Each row is a point on a landscape with many valleys, with its height.
From any point a ball rolls to the lowest of the 2 points nearest to it. It stops when none of these is lower. Distance is the straight distance between rows; heights are no part of it.
J255: [112 119 135 151  81 188 125  85 117 157 155 142 111 129 121 169  80  40
  95 109 134 120 153 114  84 127  81 128 106 152 127 105 147 166 101  67
 164 106 161 162 158 142  78 123 115]  (h 336)
J428: [184 159 171 166 134 154 109 207  86 107 194 123  80 106  78 179 125 102
  94 103 131 145 128 107 103 137 162 138 159 117 157  96 110 121  87 139
 128 180 163  98 144 106 111  81 125]  (h 418)
J200: [ 93  87 112 125 123 114 151  75 126 129  69 117 132 155 121 157 140  92
 152 123 166 126 130 174 138 136 102 138 106 115 104 124 156 144 147  86
 159  87 109 127 133 190 133 124 132]  (h 261)
J732: [146 146 110 128 124 121 170 136 130 162 187 108 119 166 148  90 139 101
 125 129 107 104 157 157 106 115 126  46 130 147 111  91  28 168 172 143
 135  77  59 176 159 120 170  93 106]  (h 164)
J942: [128 124  97 140 129 103 122 107 144 154 139 121 112 129 104 115 137 111
 135 128 149 114 158 136 108 145 160 117 121  98 131 136  81 167 172 131
 113 126 103 113 167 141 185  61 130]  (h 354)
J539: [168 136  95 112 157  90 175 216 108 105 142 143 170 131 165 127 132 149
 149 111 124 111  90 188 174 123 113 102 143 139 101 102 139  84 147 158
 168 109  79 166 105  90 104 119  91]  (h 431)
J403: [190 157 180 173 105 175 134 127 131 142 204 116  99  68 111 140 109  74
  86 131 141 109 149  74 119 167 149 163 155 126 156 123 135 170 101 143
  69 169 137  90 138 127 126 155 148]  (h 488)
J211: [ 99  71 114  93 123 143 108 104  97 115  80 157 131 138 121 200 106  76
 121 126 117 151 107 153 116 184 124 124  67 151 147 151 149  99 109  46
 198 111 185 132 141 106 109  82 103]  (h 324)
J927: [142 115 123 178 127 110 158 116 121 149 142  61 155 143 111 184 129 113
 108 106 153 124 116 130 162 148 109 179 207 121 108 137 178 140 113 114
 134 124 128  66 143 181 110 215 148]  (h 414)
J557: [185 148 179 201 142 173 107 146  63 139 227 119  93  62 126 148 138  89
 109 158 134 110 132  93 157 156 141 146 136 105 186 146 129 143 111 132
  76 167 115 135 142 106  89 124 155]  (h 512)
J151: [166 176 132 186  98 155 146 160 132 158 203 127 108 138 128 120 126  85
 117  94 127 105 151 126  96  91 105 106 174 136 108  64 103 180 122 164
 117 124  97 157 146 159  87 132 117]  (h 306)
J724: [160 172 147 162 146 157 141 143 105 119 160 118 149 104 182  97 172 169
 147 114 113 117 111 173 124 100 109  71 131 180 127 101  59 131 137 169
 114 101  65 172 107 138 142 158 118]  (h 425)
J149: [139 138 109 186 105 115 130 124 141 155 146 132 125 169  93 121 114  83
 126  96 159 102 169 132  96  81  91 130 184 122 115  77 132 196 117 121
 137 118 117 117 168 193 108 143 131]  (h 337)
J231: [105  67 120  45 129  98 131 106 125 117 109 121 152 155 142 146 104 108
 131 165  91 142  84  85 104 164 143 106  98 159 122 140 167 108 122  99
 172 122 134 132 102 119 108 156 108]  (h 436)
J549: [140 166 162 168 131 147 152 121 134 128 126  75 126 142 136  99 162 172
 134  88 124 138 124 139 111 109 110 120 170 140 114 121  97 138 111 147
 108 130 121 101 140 207  97 193 141]  (h 567)
J628: [152 138 127 141 160 118 139 188  86 128 170  76 117 132 108 162 158 139
 145 103  98 149 114 143 120 158 159 117 164 129 127 142  95 101 134 131
 152 131 149  86 155 160 107  97 114]  (h 463)
J350: [137 108 133 139 101 153 144 155 134 132 138 111 155 120 157 198  95  79
 111 114 115 124 106 122 136 190 137 177 172 150  98 132 197 108 103 112
 135 113 137  96 112 132  99 211 117]  (h 366)
J495: [131 142 146 126 103 156 126 115 118 137 178 111 133 126 140 132 100  94
  98 110  96 126 102  81 100 112 100 115 150 156 113  96 143 142  89 118
 140 133 134 161 135 148  55 189 113]  (h 252)
J351: [116  88  65  62 135  74 105 131 184 153 128 137 128 190  88 114  78  62
 136 167 137  95 177  96 158 120 160 124 127  99 118 124 167 160 172 125
 142  95 133 136 110  96 191 118 129]  (h 279)
J749: [119 143 152 181 104 181 110 100 138 120 128 169 104 108 125 138 135 113
 158 124 162 135 148 148 110 135 126 143 106 115 153 137 132 166 104 133
 109 148 143 127 143 128 108  84 136]  (h 374)
J859: [117 129 121 120 146 100 155 122 143 129  86  99 158 118 142  74 151 216
 132 121 145 133 124 129 155 115 132 133 160 116 115 158 109 105 164 156
 100 119 103 113 115 134 170 145 162]  (h 334)
J633: [148 164 147 189 156 162 122 200 125 120 120 182 102 108 146  72 167 217
 150 132 156 121 158 180 122  95 159 126 128 130 142 123  89  84 149 170
  78 155 139 125 114  86 169  43 153]  (h 264)
J502: [117 135 118  88 148 100 127 142 164 123  96 107 123 113 105  68 140 203
 124 111  98 147 125  99 119 127 180 155 148 120 121 162 117  92 153 167
  93 141 161  96 108 133 191 106 154]  (h 281)
J600: [158 152 133 135 118 108 170 159 182 142 133  78 144 118 126 126 138 123
 135  94 102 130 123 121 140 190 194 181 176 142  94 147 153 128 164 195
  98 130 107  54 123  94 185 159 134]  (h 271)
J809: [110 146 161  61 118 137 120 117 149 122 161  93 104 137 122 101 114 120
 103 136  65 154  96  53  56 133 145  87 117 167 120  96  94 141 112 144
 146 158 140 128 131 139 112 174 101]  (h 113)
J811: [129 124 129  91 124 112 116 148 123 106 131 179 103  65 154 122 123 150
 138 155 137 108 105 122 184 155 166 154  88 101 140 140 150  78 145 157
  97 147  98 162 102  42 135  71 147]  (h 559)
J706: [129 160 176 163 146 177  99 137 102 134 162 139  81  95 119 117 178 165
 166 126 131 162 143 144  88 136 171 101  79 111 176 174  70 122 123 129
  84 162 153 122 143 107 153  47 128]  (h 503)
J175: [170 126 145 200 114 145 150 117  99 141 173  90 123  92 121 172 128  95
 108 112 152 110 123 126 155 165 111 167 174 123 142 143 156 148 104 108
 107 128 122  85 151 168  81 175 160]  (h 440)
J381: [100 119  67 105 117 132 138  79 194 144  89 117 112 159 123 161 126  55
 141 118 137 127 155 176 129 164 163 151  90 119 124 140 161 175 168 109
 132 105 134  99 138 166 201 135 124]  (h 165)
J836: [137 168 158 175 134 158  94 173 123 119 128 187  89 105 104  91 148 188
 138 152 161 138 160 137 123 111 158 150 122 100 160 143 130 102 121 166
  87 184 167 119 125  81 136  48 156]  (h 303)
J585: [124 141 128 167 136 157 121 157 146 105 110 195 122 138 168  82 154 205
 162 142 154 131 144 184 109  85 133 103 105 145 138 112  69 118 150 137
  97 131 130 152 100 109 170  55 128]  (h 212)
J285: [129 118 103 129 132  80 169 130 169 158 109  90 161 188 119  77 117 115
 131 125 137 115 172 141 139 111  93  99 176 117  91  93 103 171 179 157
 138  82  69 122 147 133 190 144 127]  (h 220)
J906: [ 96 117  77  77 127  96 135  89 167 132  87 135 104 205 123  83 112 108
 141 136 143 104 172 137 112 105 130  71  98 119 106 107 105 169 170 122
 138  86 106 141 131 138 176 124 127]  (h 162)
J752: [120 134 150 152 161 133 136 112  87 133 123  48 117 157 111 137 153 144
 114 101 106 153 111 133  98 120  86 108 156 139 118 135 111 111 105 105
 154 137 150  94 155 214  74 190 133]  (h 581)
J111: [105  70 111  54 115 118  89 150 176 146 111 154 147 163 120 165  71  64
 111 186 107 123 153  74 135 145 167 148 103 133 123 117 198 138 123  86
 159  96 174 131  78  88 169 156 129]  (h 383)
J792: [160 163 176 185 117 186  93 144 122 118 144 177  85  90 100 136 125 120
 118 135 166 137 169 108 127 139 143 171 119 105 174 128 152 139  91 156
  86 197 165 107 133  79 120  86 149]  (h 339)
J934: [109  95  67 133 115 110 134 109 171 141  78 129 128 204 104 182 125  46
 152 107 143 126 164 209 124 125 138 148 118 122 113 117 177 166 159  82
 170  82 135  95 140 170 171 132 123]  (h 211)
J135: [109  98 106 138 136 115  77 135 107 122  47 143 145 127  89 181 110 125
 105 115 111 150 129 137 145 127 127 188 132 119 142 162 165  81  98  67
 186 121 219 100 131 123 133  93 139]  (h 402)
J653: [145 142 131  92 171  99 137 148  68  90 127 110 149  97 146 122 174 215
 149 121 103 141  64 158 147 118 137  98 117 149 140 177 102  51 125 127
 133 140 107 132 106 137 115 133 128]  (h 634)
J968: [106 115 115 116 114 130 127 111 148 101  87 206 148 157 160  78 122 195
 166 153 161 115 141 165 132  69  99  88  94 147 139 110 112 127 124 120
 123 120 114 175  84 115 144  89 126]  (h 272)
J860: [148 123 165  87  93 157 148 126 153 110 155 162 100  65 166 159  85  62
 113 154 138 103 118  88 155 176 147 168 103 125 106  96 160 130 111 131
  81 149 106 164 104  69 113 143 109]  (h 426)
J391: [120 113 135 109 105 125 156  84 114 106  78 147 167 137 157 128 148 145
 155 106 146 131  87 161 124  95  78 110  98 153 109 113 147 116  99 106
 157 115  88 149 110 173  81 166 118]  (h 478)
J635: [104 107 124 127 134 101 128  71 146 153 106 106 148  89 139  88 144 164
 151 158 155 112 145 120 150 137 134 130 117  88 138 171 109 129 165 155
  99 104  80 147 130 127 183 127 154]  (h 379)
J354: [113 106 133 171 136 135 116  78 101 141  91  89 104 142  86 151 141  92
 107 123 138 140 152 134  85 125  80 135 144 112 125 129 127 155 117  88
 163 124 167  81 160 207  97 146 140]  (h 593)
J779: [139 133  80 113 129  61 151 151 194 157 106 105 168 160 101  79 107 120
 134 127 115 120 163 128 154 118 149 151 167 102 101 128 147 154 196 175
 110 106  94 107 132  90 233 117 137]  (h 132)
J919: [106 103 115 129 144  90  97 118  63 112  92 163 181 130 136 141 132 190
 114 158 151 134  91 136 185  61  66 122 113 108 145 145 155  76  79  91
 169 140 139 176 114 109  51 131 136]  (h 413)
J83: [ 90  80 108  86 146  76  94 105  78 114  49 149 150 170 112 115 121 164
 121 148 144 135 131 131 139  59  69 102 100 110 133 121 139  93  96  81
 188 120 147 153 112 133  95 116 132]  (h 382)
J395: [130 166 121 169 134 134 111 178 136 120 119 171 132 132 136  85 136 204
 122 127 149 120 144 141 147  70 111 144 174 108 134 110 125 118 109 172
  99 156 141 119 119 121 104 128 155]  (h 502)
J604: [130 156 137 122 103 163 143 124 167 120 143 108  89 115 114 162 126  93
 123  94 124 151 129 121  83 197 186 146 123 139 119 135 118 161 122 136
  99 153 150  83 143 145 172 114 113]  (h 327)
J542: [116 137 165 128 130 183 127  80 106 107  93  94 109 113 113 162 143 118
 124  88  99 167 113 122  85 170  93 125  97 163 145 159 119 114 101  89
 157 128 195  89 155 166  90 149 115]  (h 424)
J386: [ 83 107 113 135 137 116  88 124 120 108  41 198 147 150 110 109 127 184
 132 128 141 148 137 161 128  58 101 142 114 119 143 133 139 105 102  97
 160 128 187 139 116 133 107  65 136]  (h 350)
J89: [111 106 119 137  98 141 147  93 130 131 136 137 108 134 136 160 115  71
 145 108 146 116 124 153 117 139 106 120 118 130 118 117 142 159 123  95
 155  92 113 151 149 162  90 122 112]  (h 304)
J153: [121 141 141 108 124 146 110 120 105 114 158 145  93  76 132 136 152 138
 155 138 129 145 110 139 125 161 173 108  69 118 156 160  77 112 134 123
 109 142 115 153 135  88 145  49 124]  (h 520)
J848: [132 175 178 120 112 180  86 115 105  94 146 181 119  95 133 115 138 155
 128 148 112 153 104  87 109 105 103 119  84 151 176 138 132 116  84 146
 114 176 148 171 116  75  87 128 117]  (h 538)
J856: [142 136 160 141  78 190 154 147 109 146 208 148  93 107 126 202  73  25
  92 112 134 112 136 106  93 142 121 137 124 147 115  82 145 158  96  96
 130 122 143 162 139 117  99 117  97]  (h 363)
J877: [105 134 117  72 128 100 109 200 184 123 121 146 145 194 102 120 106 146
 107 117  88 161 131  75  87  95 178 147 173 145  98  90 169 119 112 163
 150 141 176 102  99 116 144 144 112]  (h 233)
J824: [128 133 154  63 103 144 116  87 130 119 150 106 139 121 144 101  98 107
  98 144  69 142  76  44  86 109 102  98 104 187 125 108 135 139  98 119
 149 148 133 156 129 135  77 221 110]  (h 193)
J129: [154 147 109 156 113  95 185 176 177 142 114 118 168 168 135 100 126 121
 144  83 140 117 144 174 152 111  94 130 190 133  77  87 127 157 165 172
 126  99  78 115 142 117 154 147 123]  (h 277)
J454: [133 122 148 124 149 118 141 130  74  90 116 119 124  67 157 118 160 195
 153 125 122 146  76 143 188 163 168 159 100 125 150 201 139  53 130 125
 106 143 131 111 114 107 109 117 166]  (h 618)
J643: [112 134  97 133 159  85 112 166 125 126 113 124 155 171 107  99 128 206
 106 119 122 134 127 127 137  68 106 132 196 106 122 114 115 101 120 139
 137 146 155 115 132 156 114 145 143]  (h 482)
J3: [164 130 157 170  97 169 134 120 121 153 172  93 136  81 126 161  78  66
  70 135 133 101 127  82 137 167 113 180 180 132 142 135 171 161  87  90
  85 146 158  81 143 149 101 217 149]  (h 467)
J544: [150 129 168 107 146 139 126 134  86  97 165 116 132  50 171 141 133 156
 118 157 107 122  59  97 199 178 155 156  95 132 157 176 147  79 117 124
  88 160 120 135 104  75  82 174 160]  (h 598)
J390: [111  97 116 140 147  92 108  62 119 162 140  92 133  99 101 107 122 132
 119 191 159 107 156  77 150 127 120 146 136  69 153 166 129 160 155 137
 109 124  94 124 141 154 149 140 154]  (h 415)
J257: [108 145 150 132 132 147  88 101 107 110 117 165 128 107 127 100 148 185
 154 163 131 151 126 126 113 100 102  99  96 126 172 156 105 109 117 132
 124 150 133 160 121 115 109 110 129]  (h 519)
J243: [116  78 110  58 114 109  96 123 124 120 104 160 155 141 129 149  80  89
 121 156 113 123 112  85 147 139 136 143 107 125 119 128 182 116  97  77
 172 107 159 153 106  78 110 130 114]  (h 411)
J325: [127 152 119  73 125 111 147 131 155 133 150 126 124 133 156  98 151 142
 128 115  98 131 118 125  93 146 179  76 109 152 102 112  57 121 156 164
 110 125  91 149 129  93 190  98  97]  (h 163)
J873: [115 104  87  69 122  82 131 102 174 159 134 119 128 165 127  65  93 102
 126 159 131  96 169  91 134 127 151  80 116 102 111 122  95 169 174 155
 115  92  86 148 141  92 197 114 125]  (h 223)
J102: [175 159 151 173 121 137 156 146 147 156 147 140 112  78 169 112 143 102
 141 121 144  85 148 143 173 159 133 151 132 109 113 106 121 135 161 189
  70 133  59 133 140  73 130 119 141]  (h 416)
J326: [147 154 170 201 115 175 155  99  75 146 213  83 106  79 129 159 138  83
 110 117 124 110 127 124 128 140 105 132 144 143 152 147 119 163 121 115
 119 118 115 136 153 178  72 155 152]  (h 466)
J488: [136 156 153 188 119 142 130  88 137 158 169  88 120 127 106  95 141 134
 113 116 137 118 160  89 101 114 121 134 173 125 142 130 114 181 114 144
  91 143 118  94 158 193 107 179 158]  (h 553)
J772: [139 168 133 121 128 129 121 181 164 111 124 128 121 138 117 126 120 153
 107  87 111 140 115 104 112 120 163 175 188 133 102 105 151 117  98 166
 122 160 165  78 117 126 121 162 134]  (h 280)
J693: [115 124 115 129 113 133 162 106 124 142 159 148 115 162 153 106 129  98
 152 135 158  93 149 171 132  87  98  55  98 150 127  96  77 169 150 107
 138  72  70 190 137 149 120 104 109]  (h 228)
J309: [134 134 176  96 126 161 109 100 104 102 157  93 134  72 138 136 126 151
 102 153  89 151  66  62 150 159 130 145 103 148 174 170 128 108  92 106
 112 153 159 118 125 108  88 196 147]  (h 575)
J592: [125 160 120 153  90 158 149 136 131 147 190 143  91 171 133 126 119  66
 128  95 132 114 141 159  82  96 118  65 114 152 114  72  78 192 130 123
 138 110 105 170 164 162 114  86 102]  (h 273)
J850: [173 145 154 201 138 145 133 146 111 149 171 156 105  81 165 140 129  90
 136 151 164  80 142 140 186 139 100 167 133 105 130 108 165 131 130 148
  71 145  83 156 134 108  66 127 140]  (h 452)
J320: [112 128 106 134 165  90 108 154  89 125 139  98 158 185 117 115 139 190
  96 141 126 132 117 124 138  56  66  80 166 112 127  95  98 106 111 121
 161 131 119 151 134 173  91 173 129]  (h 465)
J620: [143 135 149 130 107 163 122 117 114 116 150 178 118  67 171 146 118  93
 134 146 141 113 117 115 157 148 100 157  94 120 133 119 168 123 106 130
  97 144 110 181 111  85  63 131 116]  (h 458)
J449: [137 134 124 121 144 106 118 178 137 120 110 176 111  71 145 113 105 158
 121 152 141  90 123 110 216 126 146 201 136  96 126 130 190  77 151 171
  79 151 109 132 113  61 129 106 168]  (h 579)
J138: [119 102 118  52 104 135  92  97 196 142 127 133 118 134 108 126  58  61
  99 174 123 114 164  55 125 140 152 153  91 104 133 111 164 186 120 113
 121 112 165 140  98 108 181 157 122]  (h 349)
J846: [163 135 145 179 150 140 150 151 105 114 130 152 159  96 193 110 158 159
 165 137 161  95 114 186 175 106  91 106 123 139 130 106  99 107 154 160
 113  98  49 185  96 103 120 132 134]  (h 468)
J214: [161 126 133 162 153 113  99 176  84 120 168 107 114 117  82 157 135 136
 107 119 119 143 128 120 135 142 151 153 179 109 162 142 122 109 107 115
 135 170 174  72 156 131 108  97 146]  (h 442)
J122: [135 112 115 137 137 110 100 132 134 126 126 128 132  65 107 120 111 154
 124 164 147 103 135 102 195 149 166 205 141  79 153 171 171 111 146 151
  79 139 137 108 112  91 157 114 173]  (h 597)
J317: [130 111 144 120 114 141 166 164 159 135 136  91 150 117 152 179 125 100
 129 128 101 139 104 115 139 220 190 175 159 157 105 155 173 114 141 149
 117 114 114  68  97 128 144 190 123]  (h 326)
J786: [103  73 118 148 122 132 121  77  93 156  77  90 123 163 100 174  93  51
  83 143 123 128 154 124  88 141  77 145 129 123 106 125 168 143 112  57
 189 102 162 108 142 171 112 191 131]  (h 602)
J576: [145 147 124 173 119 136 155 132 179 128 117 141 157 152 167  70 143 177
 143 113 150 109 165 154 128  89 104 100 163 145  99  77  72 161 156 169
 100 107  83 142 117 130 163 134 134]  (h 331)
J171: [135  86  96  80 145  68 158 185 104 113 148 132 172 176 142 142 132 129
 156 137 109 128  92 148 137 139 135  71 125 157 111 124 134  82 150 132
 186 103  92 153 110 105 107 110  84]  (h 400)
J507: [109 129 147 131 123 135 136  81 117 114 107 129 136 128 147 107 156 166
 157 138 141 137 117 158 112 100  99  89 102 151 131 127  91 132 126 114
 132 117  90 146 121 172 124 145 119]  (h 498)
J898: [122  94 111  66 119 102 157  96 110 111  89 121 166 184 147 136 119 101
 149 122 102 127  97 129  79 126 105  91  95 184  88 126 167 106 106  99
 190 116 111 137 115 157  82 187 102]  (h 457)
J893: [124 121  69  72 104 111  95 110 202 138 124 149 112 156  93 141  79  62
 122 148 132 121 173 112 147 125 183 151  93  93 148 125 175 174 146 128
 122 124 151 133 115 112 224 104 132]  (h 314)
J152: [ 86  82 107  55 145 132  85  97 130 101  55 135 110 162 102 158 103  95
 109 145  86 168 113 111  80 155 131 125  57 143 147 145 142 103 129  76
 182 137 215 111 126 110 152 105 108]  (h 285)
J167: [125 165 189 122 127 185  87  95  86 108 156 122 120  89 115 116 165 159
 117 149  90 169  95  77 117 125  95 116  84 177 188 177 108 123  94 121
 120 159 162 145 146 111  80 173 118]  (h 556)
J966: [119 102  94 121 136  92 102 128 135 133 129 124 113 126  78 158 116 104
 133 146 130 129 149 127 119 164 168 148 129  96 152 148 133 144 161 113
 133 137 154  92 151 133 179  54 139]  (h 328)
J95: [117  91 112 138 112 122 108 137 112 130  90 132 162 131 122 207 101 101
 121 116 125 133 114 149 153 162 135 180 154 124 115 140 193  92  96  70
 179 106 169 106 125 128 110 145 126]  (h 401)
J713: [143 134  88 100 132 103 163 154 154 138 144 116 147 161 167  84 143 144
 132 116 108 130 145 167 120 127 151  46 121 146 103  99  45 136 184 148
 120  95  77 162 148  62 209  71 114]  (h 73)
J660: [130 119 146 109 121 125 132 111 120 120 138 128 112  37 163 113 143 140
 153 140 131 119 101 116 158 192 200 140  75 107 144 175 111  87 156 152
  85 134 102 146 120  66 162  92 150]  (h 540)
J30: [115 163 136 139 106 152  88 121 172 123 128 180 125 117 131  68 104 179
 119 153 144 123 159  81 123  88 130 150 145  96 141 125 152 150 103 177
  77 167 144 149 101 101 133 138 147]  (h 523)
J602: [ 88  95 108 101 158 132 103  78 140 118  40 109  98 142  86 155 126 100
 120 130  93 159 140 129  81 158 118 144  84 110 138 159 148 122 141  88
 163 132 208  83 126 167 168 131 129]  (h 244)
J434: [105 129 104 117 111 121 114 142 138  95  58 228 165 147 141 102 118 174
 146 110 153 113 132 165 143  51 102 139 118 132 118 108 172 113  88 119
 142 121 156 161  90 105 102  97 144]  (h 319)
J610: [135 102 104  86 120  98 110 118 110 125 147 160 147 138 155 111 100 125
 130 159 137 102 124  96 163  81  78 109 131 117 118 117 144 122  97 106
 126 121 103 210 109 102  66 149 112]  (h 495)
J518: [110  92 104 101 178  77 145 160  73 122 121 100 136 156 121 159 159 156
 162 129 117 152  94 177 124 140 121  73 118 130 118 145  93  74 162  99
 189 111 116 131 133 158 119  84  87]  (h 368)
J205: [163 149 158 140 115 152 124 166 106 136 221 112  92 101 112 170 112  67
  96 142 114 127 121  92 110 145 148 123 145 122 128  93 110 144 112 135
 130 147 124 150 139 116 111 107 113]  (h 391)
J267: [125 151 111  72 135 100 159 179 170 124 121 119 131 151 127  82 141 193
 129 101  88 154 117 119  90 135 189 112 147 150  97 118  79  84 166 180
 107 144 128 114 113 103 204  88 112]  (h 226)
J239: [ 73  80 133 124 139 102 109  49  97 154 119 126 119 125 118  98 132 143
 137 214 181 112 155 106 154  97  80 100  96  85 148 154 122 151 146 107
 137 110  73 167 126 152 129 128 134]  (h 446)
J335: [128 118 155  74  84 150 131 123 193 113 139 144 112  97 142 161  67  70
 100 153 130 126 125  76 133 175 176 175 113 122 114 109 170 167 116 136
  93 135 145 141  90  77 181 153 111]  (h 388)
J370: [112 124 128 142 159 105 107 119  68 122 147 122 174 152 141 130 152 181
 100 161 151 124  91 131 189  52  51  94 135 112 134 124 126 102  92 105
 145 139 101 179 110 152  74 172 127]  (h 441)
J35: [135 144  98 124 127  85 169 201 163 127 112 130 178 167 134 127 123 156
 143  91 108 135 116 153 147 126 128 149 194 150  77 112 162 111 146 180
 147 115 104 103 118 114 122 169 108]  (h 325)
J659: [102 124 127  96 128 131 113 147 148 117 114 121 101 146  92 163 128 110
 128 110  99 160 120 127  89 172 171 140 127 126 131 135 125 125 125 112
 141 151 184  85 136 130 158  82 107]  (h 295)
J589: [168 132 107 172 163 106 157 210  96 118 145 146 162 123 155 127 141 140
 146 121 162  98 123 203 196 107  88 107 146 111 119  91  96 112 170 148
 151  98  66 167 126  94 119  84 119]  (h 464)
J532: [171 162 122 138 134 141 141 145 150  95 142 158 163 121 196  67 151 212
 132 130 115 108 129 143 126  76 106  86 143 172 119  89  75 115 129 185
 103 134  68 176  87  91 157 153 127]  (h 381)
J675: [146 164 129 172 109 147 156 120 154 154 152 130 122  96 152 109 158 117
 141 104 152 104 154 156 115 153 161 113 111 115 120 117  80 160 160 176
  79 125  81 132 155  98 167  95 139]  (h 384)
J719: [122 142 118  84 117 111 132 163 175 134 150 112 125 190 122  99 109 122
 111 118  91 141 135  74  75 118 141 101 169 151  94  77 122 143 111 167
 139 134 126 128 124 141 114 168  96]  (h 185)
J68: [ 91  91 128 126 182 122 142  93 112 135  71  83  81 136  92 158 158 126
 157 115 107 159 119 171  91 173 131 120 100 108 117 169 104 109 164  82
 142 131 165  56 142 193 154 107 115]  (h 296)
J139: [ 92 141  73 103 121 139 144  50 189 157  78 121 100 168 143  91 128  86
 125 116 149 121 165 162 103 131 156 102  67 124 120 116 108 204 169 131
 106 103 111 128 141 160 199 125 116]  (h 96)
J707: [157 150 166 159 164 166 116 169  73 116 170 100  78 102 115 148 190 142
 159  85 102 158 124 166 111 153 163 108 109 127 157 169  61 113 128 111
 118 142 152  92 154 152 115  60 120]  (h 484)
J517: [164 157 111 138 125  92 149 137 194 153 111  89 158 107 111  76 141 140
 126  90 124 107 149 122 131 141 180 170 170 105 110 138 133 137 169 197
  76 132 108  68 138  96 223 130 157]  (h 214)
J78: [127 153 175 172 131 182 130 103  69 117 163  87 104 101 120 173 154 104
 130 101 107 154 106 153 103 140  95 112 106 168 159 150 102 119 103  93
 159 113 154 133 159 184  61 136 119]  (h 449)
J920: [105  89 121 137 162  99 165 141 109 137  93  85 124 152 111 185 170 132
 173  96 125 163 111 196 119 174 139 130 131 131 102 158 127  95 164  93
 164 108 140  69 138 185 135  89 104]  (h 332)
J505: [ 97 141 152 158 112 199 109  70 138 123  95 151 103 116 114 157 145 106
 138 110 141 156 132 132  90 149  96 136  74 151 168 154 121 158 114  93
 142 130 181 117 161 143 102 100 119]  (h 399)
J252: [120 159 130 149 109 148 103  82 187 146 137 132 120 127 106  78 121 129
 123 124 143 120 180  86  86 121 139 133 135 105 145 125 118 183 118 172
  87 150 131 120 136 153 156 126 141]  (h 539)
J564: [ 98 111 135 175 135 130  75 103  84 122  40 177 150 125 103 151 140 168
 119 124 142 152 130 138 150  90  92 169 115 118 161 168 153  96  84  86
 166 133 217 135 133 103  83  80 141]  (h 376)
J105: [119 123 133 101 178 101 139 127  69  98  80 107 156 135 128 134 167 204
 139 114 109 163  76 161 132  86  89  96 113 149 131 156 112  58 106  93
 167 149 150 112 111 177  90 144 109]  (h 647)
J902: [126 118 123 146 144  91 163 131 124 135 103  65 151 145 115 143 152 165
 136 102 146 136 102 145 163 143 119 154 184 108 106 149 141 112 154 140
 132 118 107  85 132 174 137 164 150]  (h 380)
J144: [130 154 102 115 126 107 140 190 148 117  97 164 163 155 147 132 112 163
 109  83 118 133 101 137 135  91 143 174 184 147  73 104 196  84  93 159
 153 134 153 107 106 117  94 181 119]  (h 320)
J491: [106  80 124  85 128  94 136  77  86 140 141 125 122 151 131 115 117 113
 137 180 151 102 138 105 155  85  67  73 107 115 123 128 124 135 136  99
 153  90  67 188 120 149  94 152 118]  (h 470)

For each start below, name the point where the ball stops.
J30 => J585
J491 => J713
J927 => J713
J846 => J779
J610 => J585
J78 => J585
J589 => J602
J811 => J139
J428 => J139

Call two points neighbours if one is among the 2 nearest of the other. Go from one point of each pair to the other, from neighbour to neighbour, staying as low as possible. Name the highest point that can't be avoided.
J585, J175 => J326
J809, J585 => J135
J779, J809 => J35
